Each row is a point on a landscape with many peaks, with its height.
From any point a climber takes the steepest step (rise divided by distance) to one of its 2 nearest points. It stops when none of these is higher. Distance is the straight distance between rows; heights are no part of it.
(30): 8  -7  -14  15  -23  -20  15  26  -4  -7  -1  0  -3  9  24  21  18  12  -12  14  -10  -16  -8  -16  19  -23  -8  26  20  -27  7  -8  1  20  0  20  -2  38  6  -6  -2  5  -7  -12  3  -7  -2  1  h=3.19
(610): 13  26  21  8  36  -3  -21  -8  -9  -1  7  35  19  -17  9  -2  8  -20  -13  12  -10  -1  -7  2  15  14  -9  -4  -10  -4  5  2  -24  19  -25  6  16  9  -1  2  18  -10  3  -10  -10  28  13  -23  h=0.88
(126): -16  16  -20  -1  4  -6  6  14  1  0  -3  36  -15  -10  46  6  -17  4  16  11  17  -28  -23  -1  6  17  8  -10  12  -5  1  10  22  -19  0  10  16  19  -11  10  20  5  15  -20  10  -3  -23  -14  h=3.51
(483): -3  2  12  6  38  11  -56  -4  -24  -7  9  6  35  -32  -12  -1  23  -11  -2  11  -28  18  -15  14  29  16  -6  13  3  -3  3  -15  -25  -13  -20  -14  7  0  26  11  1  -4  12  17  4  33  18  -1  h=1.30
(1087): -17  5  -8  -5  0  5  0  -12  23  -9  6  -9  16  -33  10  -3  -26  11  19  -5  -25  1  14  12  -23  2  31  -11  -3  10  -1  -28  -1  -3  26  9  -8  -24  9  14  -8  9  22  16  22  6  11  -7  h=2.39
(37): 4  -12  6  -2  23  25  -28  -11  -20  0  -32  -11  3  20  -23  4  26  -22  3  -11  -12  14  -6  5  2  17  -3  2  -2  27  -17  19  0  -30  -7  -26  -11  -21  16  5  -14  -1  8  28  -25  -3  -1  21  h=1.59
(591): 21  -4  5  5  -22  -13  1  16  -21  6  1  -5  -21  38  -10  -11  0  1  -10  -15  46  -10  -12  -17  -12  4  -29  5  -8  -12  9  25  15  12  -6  -5  -10  8  -20  -25  15  -14  -25  13  2  -26  -25  1  h=2.55
(1035): -5  6  2  8  30  6  -36  -6  -6  -6  -19  -7  14  -14  -1  -2  -10  -15  22  -8  -18  9  -4  18  -8  18  12  -5  -1  24  -17  -3  -14  -31  6  -8  -14  -19  4  13  -5  6  14  15  -4  14  9  1  h=1.92
(1079): 4  -10  -6  16  1  -20  -17  12  -16  -15  -9  -25  -4  3  -3  28  5  0  -13  -12  -23  -13  -12  0  1  15  6  7  12  6  -20  15  -12  -7  4  -6  -28  19  0  -15  19  -3  2  10  -36  -29  0  6  h=5.57
(593): -7  -15  14  7  18  17  -36  -12  -1  -11  27  -7  28  -40  -25  -2  26  4  -7  17  -38  25  9  18  26  6  2  13  6  -13  7  -38  -29  5  -1  -6  5  -3  28  6  -4  4  12  17  14  25  27  -2  h=1.50
(584): 20  1  21  4  25  7  34  -11  18  -6  -10  17  10  14  -14  3  39  10  -15  13  -13  18  28  -15  16  -21  -16  29  -15  -2  20  -18  -11  7  -25  2  29  4  17  -18  -25  -13  -3  -18  -5  7  13  -7  h=4.62
(524): -8  -15  -13  -24  -11  12  -18  0  -10  19  -12  -6  0  -3  14  -19  -17  -19  21  -3  40  6  0  6  -5  3  -14  -29  -4  8  -9  19  13  -20  7  3  -21  -33  -13  28  0  14  -5  7  18  19  -9  2  h=2.26
(462): 9  24  11  7  20  9  -10  -15  12  -2  14  25  10  -21  5  -5  -4  -5  -5  11  -1  -3  8  2  5  -4  3  -3  -11  -7  4  -4  -23  25  -9  5  13  1  -2  2  2  -6  -1  -15  -8  21  14  -14  h=0.75
(795): 3  5  1  20  19  -8  -11  -4  0  -25  3  2  6  -21  -15  1  1  -1  9  -5  -44  1  8  15  -4  9  11  10  -1  21  1  -29  -15  -12  16  -10  -1  3  17  -5  -12  6  14  21  5  6  16  1  h=3.13
(341): -6  -10  0  -16  6  26  -16  -7  3  1  -15  -6  4  -4  -11  -8  -5  -13  29  3  6  10  8  17  -5  -4  2  -6  -7  28  -11  -2  9  -25  13  -14  -6  -25  9  15  -18  8  9  14  -2  16  0  14  h=1.89
(169): 22  -15  21  -24  -9  10  24  -5  16  18  17  -10  -1  19  -13  -13  22  16  -30  9  28  -2  14  -21  14  -10  -17  9  6  -16  11  12  17  40  -2  8  10  0  -9  -19  -10  -6  -26  -17  -24  -3  -7  6  h=3.30
(247): 12  -43  5  -16  -33  -1  -7  12  2  6  27  -28  11  13  -13  -9  36  24  -27  -5  23  -2  10  -12  6  -5  -23  12  16  -20  -4  20  8  14  -6  -3  -23  9  -2  -7  6  5  -31  9  -21  -14  8  18  h=5.12
(931): -16  1  -17  -4  1  -5  -12  6  0  -3  -7  -4  1  -25  26  14  -22  2  18  -1  1  -10  -7  9  -4  4  15  -9  8  2  -8  -3  10  -18  13  8  -20  6  -9  16  7  7  14  2  2  -3  0  -5  h=2.76
(291): 24  11  17  11  17  -8  -6  0  -7  8  -6  2  -2  13  -7  0  15  -7  -23  -2  0  -10  -8  -14  7  15  -12  2  -2  2  2  19  -12  18  -7  5  -1  11  -17  -12  12  -13  -12  -16  -40  -7  -3  5  h=3.45
(265): 8  2  8  11  28  9  -16  -9  -7  -11  -22  -2  -1  6  -29  -5  2  -12  15  -10  -28  8  5  20  0  12  2  8  -7  33  -12  -6  -7  -28  8  -28  2  -13  14  -14  -17  -2  13  33  -9  1  7  14  h=2.28
(307): -17  31  -8  14  25  -4  -13  -1  -1  -9  1  27  7  -32  25  1  -16  -4  14  12  -8  -17  -12  5  8  15  9  -8  17  -8  0  -3  -6  0  -9  5  2  25  -2  16  18  -3  12  -10  1  7  3  -21  h=0.52
(1137): 5  1  7  5  28  11  -45  -8  -15  -1  -14  -14  11  -1  -12  4  9  -19  2  -10  -22  11  -11  11  -1  26  6  0  -1  17  -16  15  -19  -23  -7  -12  -19  -16  4  4  -3  4  7  15  -23  1  5  20  h=1.76
(397): -24  13  -4  4  15  3  -1  -14  19  -19  -1  -7  14  -25  10  5  -32  11  14  -3  -22  -15  0  17  -30  17  29  -17  -1  17  -5  -14  -6  -19  29  7  -22  -14  -1  1  9  12  20  10  10  -11  13  -18  h=2.62
(520): 17  10  19  0  17  22  33  -15  16  -6  -5  22  6  8  -11  -16  7  -2  7  16  -2  14  20  -4  5  -27  -9  16  -10  2  11  -12  1  11  -10  -9  36  -8  15  1  -22  -9  3  -13  -5  22  7  -4  h=2.44
(1073): 4  -2  -6  7  -24  -27  6  27  -14  9  3  15  -23  23  13  -8  -23  3  -4  -19  46  -15  -15  -14  -14  12  -16  -4  -3  -10  2  25  25  -16  1  1  -7  18  -23  -11  31  -7  -15  -1  26  -29  -28  -2  h=2.01
(455): -12  -7  -14  -20  -3  15  -8  -5  2  14  -15  -14  -2  -10  2  -14  -21  -16  21  3  18  4  7  9  -8  -2  4  -22  -15  25  -5  9  11  -20  18  5  -15  -35  -4  28  -14  15  9  4  12  18  -2  2  h=2.08
(501): 10  -13  12  -22  -33  -7  20  5  5  18  17  -10  -1  25  -9  -10  7  19  -26  -1  29  -4  5  -14  0  -13  -17  6  5  -27  15  13  12  37  -3  10  5  3  -5  -22  3  -3  -30  -12  -8  -13  -11  4  h=3.59
(827): -18  29  -12  13  19  -4  21  1  13  -20  3  22  0  -18  23  0  -26  5  11  2  -19  -20  -20  2  -15  -4  18  -11  5  10  -3  -9  8  -7  6  -4  16  10  -12  1  10  1  8  -7  11  -13  2  -14  h=5.41
(676): 14  3  -6  6  -21  -14  35  23  2  2  -4  4  -16  15  18  14  12  10  -2  6  -10  -3  -18  -17  11  -26  4  21  5  -17  12  -21  8  20  -1  14  15  27  10  -9  -12  6  -7  -19  14  -10  -12  6  h=2.93
(646): -5  -44  -4  -26  -28  13  -14  7  -3  8  6  -33  17  25  -14  -15  20  -2  -5  -17  39  11  15  3  -9  -7  -16  -5  6  -2  -13  22  2  -8  -3  1  -37  -20  -9  18  0  15  -35  20  0  -4  16  12  h=4.97
(1028): 3  -2  -2  -2  -1  7  18  -3  18  -5  5  0  3  -1  -7  1  14  8  3  12  -24  11  9  -3  12  -28  1  19  7  -3  2  -26  3  15  -5  -5  19  8  24  -1  -20  -2  5  -9  3  15  13  9  h=2.95
(311): 5  11  0  12  17  -8  -1  0  11  1  6  23  12  -9  17  10  13  3  -16  23  -8  -6  6  -7  16  -16  -11  22  9  -30  16  -20  -20  35  -12  23  3  31  7  0  1  0  -6  -19  -1  13  14  -10  h=3.77
(23): 6  -11  3  -11  8  29  -21  -7  -12  6  -26  -6  -1  11  -14  -2  12  -19  23  -6  9  9  -7  6  0  4  -7  5  -5  32  -14  7  10  -30  -4  -20  -7  -18  12  15  -12  7  6  22  -15  12  -1  14  h=1.72
(149): -6  28  0  10  18  8  -8  -6  8  -9  8  30  5  -25  22  -5  -19  -2  8  13  -7  -6  -3  8  3  -4  13  -6  -2  -1  3  -10  -8  10  -6  -1  20  7  -3  15  5  0  12  -5  11  25  6  -17  h=0.63
(689): 19  16  26  2  36  -7  23  -9  10  -6  2  22  11  -12  -12  6  31  1  -16  11  -11  21  33  0  10  -16  -9  11  -18  -3  29  -19  -22  17  -23  -1  35  -2  12  -4  -1  -12  -3  -16  14  39  14  -25  h=4.67
(357): 11  5  21  0  37  16  -52  -5  -17  0  0  2  22  -8  -8  -5  21  -18  -7  3  -19  17  -18  2  27  24  -7  6  3  -3  -4  5  -19  -8  -35  -8  3  -2  14  8  3  -4  6  5  -17  16  17  10  h=1.19
(612): 6  9  -5  10  -15  -5  12  15  -18  14  -5  15  -35  28  -2  -16  -10  5  5  -18  47  -13  -17  -15  -16  10  -23  -11  -12  3  11  12  28  -13  -1  -6  14  7  -26  -10  13  -12  -13  4  21  -15  -34  -3  h=1.75
(25): 3  -47  -1  -23  -36  13  -10  8  6  5  19  -26  14  17  -9  -24  35  17  -8  -8  33  6  13  3  2  -10  -16  2  17  0  -12  14  11  2  -16  -14  -32  7  -1  8  6  8  -30  24  1  -8  16  14  h=5.75
(217): -33  3  -17  -10  -5  0  -5  9  3  -2  -5  0  7  -11  33  10  -33  2  16  8  19  -21  -9  2  -1  18  21  -32  18  -6  -3  8  8  -14  -2  12  -20  12  -16  18  28  8  10  1  -2  -16  -8  -14  h=3.00
(458): -10  16  0  14  27  -6  -5  -6  6  -23  -5  5  10  -25  1  0  -21  3  16  -7  -38  -10  2  17  -18  14  23  -3  3  23  0  -22  -8  -25  27  -10  -8  -6  -1  -4  -2  4  13  16  12  -6  14  -11  h=2.85
(298): -20  3  -15  -11  -15  17  -19  -12  24  9  6  -5  14  -29  9  -6  -25  4  19  6  -3  9  8  12  -10  -11  23  -15  -5  1  -3  -17  -3  2  14  7  -10  -19  4  22  -15  12  17  3  5  19  -1  2  h=2.19
(523): 8  -14  4  -11  -37  -15  10  13  -2  19  21  -11  -2  20  2  -9  -2  10  -15  -3  35  -9  1  0  -5  -14  -18  0  13  -24  2  17  12  23  1  7  -12  5  -7  -8  19  8  -21  1  -2  -10  -6  4  h=3.94
(586): -23  3  3  -1  3  -8  1  -20  11  -12  29  -9  9  -27  -8  -2  -15  16  -11  10  -29  7  20  10  -4  -4  23  5  5  -11  -3  -24  -23  18  10  12  2  -10  15  -4  -5  -3  11  -3  3  11  24  -2  h=3.71
(313): 10  -25  5  -5  -31  -19  -7  8  -2  4  18  -27  -1  20  -13  3  8  11  -22  -15  20  -7  3  -8  -8  -2  -13  0  6  -11  -8  25  -2  8  3  1  -27  3  -7  -16  17  4  -23  7  -22  -20  -5  10  h=4.46
(765): -3  -17  -12  -18  7  6  -30  3  -28  5  -29  -11  -3  -7  11  -3  -14  -27  20  -17  27  -1  -5  6  -1  19  -10  -29  2  4  -20  27  13  -35  8  8  -23  -29  -12  30  4  7  -7  -2  8  18  -12  -1  h=2.46
(5): 24  12  17  14  20  -1  9  -10  0  2  -5  2  -3  11  -22  7  19  -4  -23  8  -7  0  6  -10  6  -2  -8  13  -9  0  7  4  -12  17  -8  4  11  10  -4  -20  -4  -11  -13  -15  -21  -4  11  4  h=3.78
(531): -16  0  4  -7  -9  -10  3  -7  13  5  18  -9  9  -12  4  4  -30  10  -16  17  -5  -13  4  7  -1  -3  19  -14  12  -19  -1  3  -21  27  8  19  -14  11  -2  2  9  0  -6  -9  -28  -17  14  -15  h=4.84
(93): -12  1  -15  -27  -42  -8  34  5  18  13  7  -3  -16  15  -2  -2  -14  4  8  -12  3  10  -11  1  -6  -18  20  -7  -8  -4  6  -5  31  21  9  -2  28  -16  -1  2  -17  8  4  -13  24  -9  -10  7  h=1.52
(921): 2  4  9  -17  -21  6  53  -7  16  8  -3  2  -11  24  -5  -2  10  14  3  5  -1  8  7  -13  4  -28  2  15  -8  -6  16  -11  12  21  -6  -1  35  -4  14  -14  -33  -7  0  -21  11  -4  -14  3  h=1.82
(950): -3  0  7  8  25  17  -37  -10  2  -9  15  6  24  -35  -15  -14  17  -8  11  15  -30  20  2  19  23  4  -1  8  1  3  5  -33  -22  -9  -4  -14  12  -3  22  13  -5  2  14  17  14  34  15  -10  h=1.41
(706): 4  -14  -11  14  -33  -4  21  19  -11  11  -3  -7  -29  29  -17  -2  3  4  12  -5  23  5  -9  -6  -9  -11  -16  5  -7  11  1  3  23  -10  3  -13  2  2  -1  -13  5  0  -10  15  15  -17  -20  16  h=2.67
(1121): -10  8  -3  0  -13  -11  18  -7  21  0  21  -4  11  -16  12  15  -15  14  -15  12  -17  -11  11  1  2  -17  23  -2  10  -29  2  -17  -12  40  6  20  4  14  1  -1  -2  -3  3  -19  -8  -3  14  -15  h=4.35
(655): -9  -19  -22  4  -30  -16  0  24  -14  -1  -3  -13  -14  10  5  12  -15  -2  6  -20  20  -4  -6  -3  -22  1  -5  -16  -4  10  -12  12  11  -31  12  1  -23  -5  -21  0  19  7  -2  14  23  -24  -1  8  h=3.37
(1134): -4  -3  13  5  33  5  -42  -6  -13  -16  -18  -1  12  -12  -20  -3  0  -15  16  -9  -32  15  -1  24  -2  25  8  6  -5  23  -6  -13  -17  -28  5  -26  -5  -17  17  1  -14  6  11  34  0  6  12  4  h=2.09
(342): 3  8  -6  14  -2  -5  -12  0  -12  0  -19  -9  -17  9  -8  10  0  -3  6  -10  0  -6  -10  0  -10  8  -1  1  1  18  -9  11  2  -21  7  -12  -13  4  -11  -8  4  1  -2  9  -13  -11  -11  14  h=2.87
(989): -1  1  -8  -2  6  0  -16  -2  -14  10  -26  -1  -16  2  4  3  -5  -20  15  -15  21  -5  -2  3  -11  22  -6  -22  -5  23  -15  20  18  -34  10  -8  -10  -17  -15  12  5  3  1  7  7  4  -15  4  h=2.73
(395): 12  13  1  -1  -28  10  56  9  -1  12  -7  9  -33  37  -8  -9  -3  7  5  -1  17  2  -20  -10  -7  -24  4  -2  -18  -4  24  -9  20  13  0  -4  29  -8  -1  -10  -19  -11  -7  -21  24  -19  -37  -6  h=1.22
(991): 4  2  -5  19  9  0  3  -9  -6  -6  -23  0  -19  12  -27  8  7  -7  6  -8  -19  -3  1  6  -11  4  7  7  -7  33  -8  2  -1  -20  12  -18  -1  0  6  -22  -14  -9  1  20  -12  -15  -10  17  h=2.57
(314): 2  -19  -13  7  -30  -4  0  12  -12  7  -3  -13  -22  27  -16  -4  -5  -6  7  -21  34  6  -1  -2  -21  -6  -12  -10  -12  11  -9  20  10  -16  6  -6  -19  -11  -13  -4  5  1  -9  21  16  -21  -9  12  h=2.99
(622): -10  -1  -6  5  1  -3  -14  -1  7  -8  13  -9  6  -20  -1  7  -10  12  7  6  -30  -4  2  9  -4  -1  14  9  8  -3  -3  -25  -15  1  15  6  -11  3  18  4  -12  3  11  13  1  3  20  4  h=3.42
(1029): 10  -4  8  -12  -3  25  18  -12  12  1  1  4  -2  9  -7  -11  17  1  11  18  1  12  11  -7  14  -20  -4  19  -2  8  8  -9  14  8  -6  -11  17  1  16  2  -20  8  -1  0  -11  12  4  11  h=2.69
(332): -3  5  6  -10  3  30  -10  -19  23  10  16  11  17  -17  0  -17  1  -1  5  19  -4  17  17  3  15  -21  4  6  -2  -12  5  -18  -4  22  -13  1  23  -9  17  17  -20  8  8  -2  -2  35  9  3  h=1.84
(713): 8  19  22  0  13  6  44  -17  15  -12  -1  28  -5  11  -16  -16  -7  -1  5  2  -12  18  27  8  -7  -23  -2  8  -19  11  15  -9  -4  14  -7  -12  43  -21  20  -4  -29  -13  11  -9  5  15  -6  -15  h=2.22
(240): -15  9  14  -10  3  -7  24  -27  17  -7  26  2  15  -24  -8  -12  1  8  -24  12  -21  16  41  7  4  -7  10  -1  -11  -12  7  -21  -19  33  -5  2  28  -21  10  -1  -15  -9  9  -20  11  27  16  -13  h=3.72
(104): 1  -16  -5  -13  0  7  -34  3  -29  6  -26  -21  2  12  3  5  15  -23  2  -18  19  7  -4  1  -2  20  -15  -13  1  10  -23  36  7  -32  -5  -11  -31  -23  -2  15  4  1  -8  13  -18  -5  -9  14  h=3.99
(537): -12  -16  -2  4  9  17  -16  -20  15  -4  26  -6  19  -35  -9  -6  14  12  -7  15  -32  16  19  7  20  -17  9  17  5  -23  4  -43  -18  13  4  -3  6  4  24  6  -17  1  16  3  20  24  28  6  h=1.60
(334): 8  -4  -5  4  -4  -10  6  12  3  2  2  6  12  3  22  13  26  13  -18  26  -3  -11  2  -13  25  -25  -15  33  12  -34  19  -13  -3  36  -7  27  3  34  9  -5  -6  3  -3  -16  -2  1  8  -3  h=3.47
(372): -7  -5  -5  1  2  -5  -7  0  -13  -7  -11  -26  -2  2  1  20  -15  -5  -1  -12  -4  -15  -2  3  -25  20  15  -23  2  25  -19  24  -9  -23  19  -1  -40  -8  -21  -5  16  0  2  11  -19  -31  2  -1  h=4.32
(387): 0  -26  1  -14  -13  11  -28  7  -14  12  -9  -26  7  16  -8  -6  22  -16  10  -11  31  8  -2  8  -4  9  -18  -11  3  6  -13  27  4  -18  -3  -6  -30  -20  -8  15  -2  10  -21  11  -12  7  1  13  h=4.39
(1103): -2  7  -7  6  2  1  0  4  -14  15  -17  13  -26  7  4  6  -16  -6  17  -19  36  -14  -13  -4  -16  22  -8  -23  -10  22  -12  28  23  -29  10  -5  1  -3  -27  -2  23  -5  -1  0  15  -13  -27  -1  h=3.09
(753): -23  -27  -18  -4  -18  -12  -16  14  -18  -13  -7  -29  12  -18  25  18  -29  2  10  2  12  -6  0  4  1  19  17  -14  25  -11  -11  0  -4  -19  14  17  -51  22  -8  17  18  10  6  16  -2  -16  6  -14  h=3.67
(602): 0  5  7  4  3  -6  2  -5  8  4  8  -5  -1  -6  2  7  -19  9  -5  2  1  -18  -2  0  -11  3  14  -18  3  2  -9  14  -9  13  13  8  -4  -1  -14  -1  15  4  -5  -13  -28  -12  9  0  h=5.49
(243): -13  9  -23  -4  -14  -13  1  14  4  0  3  17  -4  -15  37  11  -26  4  14  11  1  -11  -19  1  6  -3  13  -4  12  -9  -2  -9  12  -2  4  12  4  19  -12  14  14  13  11  -5  11  -5  -11  -8  h=3.10
(133): -17  -13  -2  -6  1  27  -17  -19  29  6  29  -11  27  -31  -9  -16  13  12  -4  13  -14  13  19  -2  18  -13  11  13  8  -22  0  -25  -8  21  -10  6  7  -8  19  17  -22  0  11  -3  4  25  17  14  h=1.70
(164): 3  10  -3  3  4  -12  -22  6  -21  2  -17  0  -17  8  13  13  2  -9  0  -15  14  -11  -16  -8  7  28  -7  -8  9  3  -13  26  9  -23  -5  -3  -11  8  -13  -2  17  -7  -1  -3  -22  -8  -16  -1  h=3.22
(386): 19  2  8  15  -14  -11  1  2  -11  11  1  -8  -24  28  -18  5  17  -4  -18  -5  20  -15  -13  -21  -7  4  -21  -4  -3  3  6  23  3  12  0  -8  -1  13  -20  -26  15  -17  -20  -4  -24  -20  -24  4  h=2.86
(131): -5  17  -8  4  2  -2  12  10  -1  7  -11  27  -34  5  23  -4  -17  6  13  -12  31  -21  -25  -5  -12  19  -8  -19  -10  11  3  18  34  -25  7  2  14  4  -28  4  20  -2  -2  -14  21  -10  -32  -2  h=3.50
(38): 22  15  21  -3  30  12  -36  -10  -6  12  4  15  26  5  -3  -8  21  -18  -23  11  -11  1  -17  -8  27  28  -18  7  1  -15  6  18  -15  12  -34  5  2  -3  2  6  12  -10  3  -6  -33  15  11  5  h=1.08
(1009): -9  -9  4  -16  3  10  30  -19  23  -12  12  3  10  -4  -13  -12  13  4  -2  11  -32  20  33  5  13  -20  4  23  9  -10  -1  -32  -2  14  -3  -8  29  -6  31  -6  -34  -4  16  -3  13  21  20  4  h=3.20
(775): -5  7  -4  -11  -2  18  -7  -4  21  8  7  11  7  -14  7  -12  -11  -1  13  15  0  9  1  8  1  -17  8  -1  -3  7  3  -10  6  11  1  -2  12  -10  3  18  -15  9  8  -7  2  29  -5  4  h=2.00
(661): -4  33  -14  10  9  -8  39  10  11  -10  -5  32  -14  -7  33  3  -14  3  8  -1  -7  -20  -24  -4  -6  -8  8  -8  -1  7  6  -7  17  -2  5  2  28  17  -9  4  7  -1  6  -22  20  -7  -21  -8  h=4.63
(14): -10  -30  -9  7  -11  -1  -28  9  -9  -8  3  -36  16  -20  -1  12  5  7  -7  -1  -16  1  -6  7  3  9  7  11  19  -2  -15  -5  -18  -12  4  9  -47  9  10  7  4  15  0  13  -19  -10  12  13  h=4.48
(858): -5  -7  -15  -23  -35  2  44  5  18  4  0  -7  -19  18  -3  1  2  9  13  1  -9  14  -3  -4  3  -26  10  12  -1  -9  7  -19  22  19  5  -1  33  -7  13  -8  -24  5  8  -12  20  -2  -13  9  h=1.66
(870): 9  4  -14  9  -30  -11  30  21  -4  7  -2  5  -36  29  2  -1  4  6  10  -6  13  -2  -17  -17  0  -16  -12  6  -4  3  7  -6  16  0  4  -4  11  9  -6  -16  -1  -3  -6  -2  25  -15  -26  5  h=2.43
(157): -10  -11  -12  2  -8  -16  1  5  -12  1  -9  -15  -9  3  3  10  -23  -2  4  -16  17  -13  -2  -4  -21  10  10  -21  -1  20  -11  26  11  -26  23  2  -26  -13  -26  3  19  3  -4  13  6  -25  -10  -3  h=3.79
(1120): -5  28  -13  6  8  2  22  11  -1  2  -8  41  -26  -5  36  -3  -13  3  14  -4  16  -23  -21  -8  -1  16  1  -10  -6  11  10  10  20  -14  3  6  27  18  -20  10  12  -4  7  -22  20  -6  -27  -7  h=3.98
(454): -33  -15  -14  -17  -14  -5  -4  10  2  -2  -4  -21  15  -11  24  6  -37  4  11  2  14  -12  3  9  -11  12  22  -32  18  -12  -5  7  -3  -4  10  19  -36  13  -16  18  27  9  1  7  0  -22  0  -22  h=3.31
(588): -13  10  10  -2  4  -11  21  -15  17  -7  24  5  16  -26  2  0  -7  12  -17  10  -23  -1  22  4  -3  -12  17  -1  -3  -24  6  -18  -21  33  -1  16  17  -7  7  1  -10  -6  2  -24  7  11  17  -7  h=3.97
(847): 16  2  -3  2  -12  -3  -11  12  -26  7  -15  16  -39  31  7  -20  3  -7  15  -14  45  -4  -16  -11  2  21  -36  15  -18  -3  2  14  34  -27  -12  -10  12  10  -16  -8  10  -10  -7  12  11  -11  -34  5  h=1.51
(488): 14  5  -16  6  -39  -16  32  33  -9  9  0  5  -27  30  18  -2  7  8  0  -4  8  -6  -25  -14  4  -17  -5  13  -3  -20  12  -11  19  14  -3  10  18  21  -7  -12  5  10  -13  -12  31  -17  -20  0  h=2.66
(74): -7  1  18  -11  11  1  31  -30  20  -14  21  7  14  -7  -15  -16  -1  -1  -8  7  -24  18  41  6  -1  -15  0  8  -3  -2  4  -23  -6  20  -3  -10  36  -25  20  -10  -27  -7  16  -12  7  28  12  -3  h=3.46
(670): -2  -1  -7  0  7  -7  -30  4  -26  5  -24  -16  -6  8  0  11  2  -19  -2  -26  15  -5  -6  0  -9  37  -2  -23  5  7  -20  39  6  -32  -3  -2  -31  -12  -19  6  15  -5  -4  7  -24  -14  -16  2  h=3.60
(1064): -17  -41  -13  -6  -24  -12  -26  15  -13  -5  4  -38  11  -12  9  13  -10  0  0  -7  8  1  2  9  -4  6  5  -5  15  -9  -16  8  -14  -8  10  17  -57  6  4  15  10  12  -8  14  -15  -12  3  -5  h=4.08
(408): -9  18  -7  12  0  -10  15  0  10  -6  9  0  1  -10  16  13  -26  7  0  3  -10  -15  -6  -2  -11  -12  17  -14  8  4  5  -3  -5  8  14  9  4  10  -10  -5  5  2  5  -11  -4  -8  3  -9  h=6.42
(811): 1  6  7  19  14  -10  -14  -11  -10  -11  -3  -21  1  2  -10  20  -5  -2  -7  -10  -21  -13  -11  1  -15  20  19  -11  5  13  -17  18  -14  -8  13  -1  -27  1  -10  -18  16  -8  3  6  -28  -27  7  2  h=4.90
(601): 9  -12  -10  7  -35  -16  1  26  -13  7  6  4  -20  37  -7  -10  -11  6  -2  -21  49  0  -12  -9  -16  2  -27  5  -10  -17  1  17  21  -10  -5  -10  -6  8  -18  -15  14  -3  -23  13  29  -30  -16  16  h=2.27
(665): 25  -1  31  -3  34  19  29  -18  13  -4  -2  25  18  -4  -19  -1  36  -5  -15  15  -12  26  37  -3  21  -11  -17  21  -17  1  20  -15  -15  7  -33  -9  35  -4  20  -10  -8  -9  6  -5  10  25  25  -21  h=5.32
(230): -11  8  -6  -17  -39  -2  49  10  4  19  9  4  -29  30  -10  -6  -19  12  4  -15  12  5  -14  0  -12  -20  10  -17  -19  5  15  5  29  17  6  -3  30  -13  -5  -10  -8  -2  -3  -11  22  -13  -25  2  h=1.38
(271): 17  14  14  10  31  -8  3  -3  5  0  8  21  18  -12  4  7  23  -6  -22  21  -18  13  14  -9  19  -16  -17  14  -8  -14  18  -18  -23  22  -15  12  12  13  9  -4  -1  -6  -2  -19  6  30  26  -15  h=4.14
(923): 5  19  8  -7  -5  3  60  -9  21  -3  -8  19  -11  14  -6  -9  -6  3  0  0  -16  16  12  2  -8  -29  12  3  -14  7  18  -20  6  25  -6  -4  48  -13  16  -3  -33  -10  8  -20  19  6  -11  -11  h=2.02
(285): 19  2  12  11  16  -12  24  -1  15  0  -7  5  6  10  -13  11  25  7  -24  11  -11  10  21  -16  13  -15  -16  21  -2  -15  15  -10  -13  20  -12  11  15  12  13  -18  -15  -4  -11  -24  -4  1  19  3  h=4.16
(296): 26  26  22  6  42  -8  -21  -5  -15  6  2  23  21  4  6  2  20  -19  -30  9  -9  -4  -10  -10  19  25  -14  3  -4  -17  10  13  -23  18  -32  13  8  11  -5  -3  20  -15  6  -14  -22  16  20  -12  h=0.98
(630): 17  16  6  22  8  -5  -1  -8  -14  2  -12  -10  -17  26  -18  14  13  -8  -20  -10  -7  -5  -9  -19  -12  15  -4  -1  -4  11  3  22  -7  7  -1  -5  -2  8  -15  -27  5  -17  -7  -1  -30  -17  -16  7  h=3.15
(87): -2  -17  -9  20  -5  -17  -15  7  -10  -23  0  -23  5  -12  -7  24  -1  15  -12  1  -33  -6  -6  7  6  5  14  20  15  1  -9  -3  -18  -8  15  -2  -29  22  12  -10  9  5  4  11  -24  -20  20  12  h=4.93

For each start below, name the point where the climber stops.
(37): (25)
(217): (1079)
(706): (1079)
(591): (665)
(342): (25)
(341): (1120)
(676): (665)

Call two points neighbours if one is among the 2 nearest of the other. Go from one point of each pair to the other, from neighbour to neighbour, staying as high as possible. Name the lowest point that can't be avoided.
(1120), (25): (37)
(665), (1120): (870)
(1079), (1120): (931)
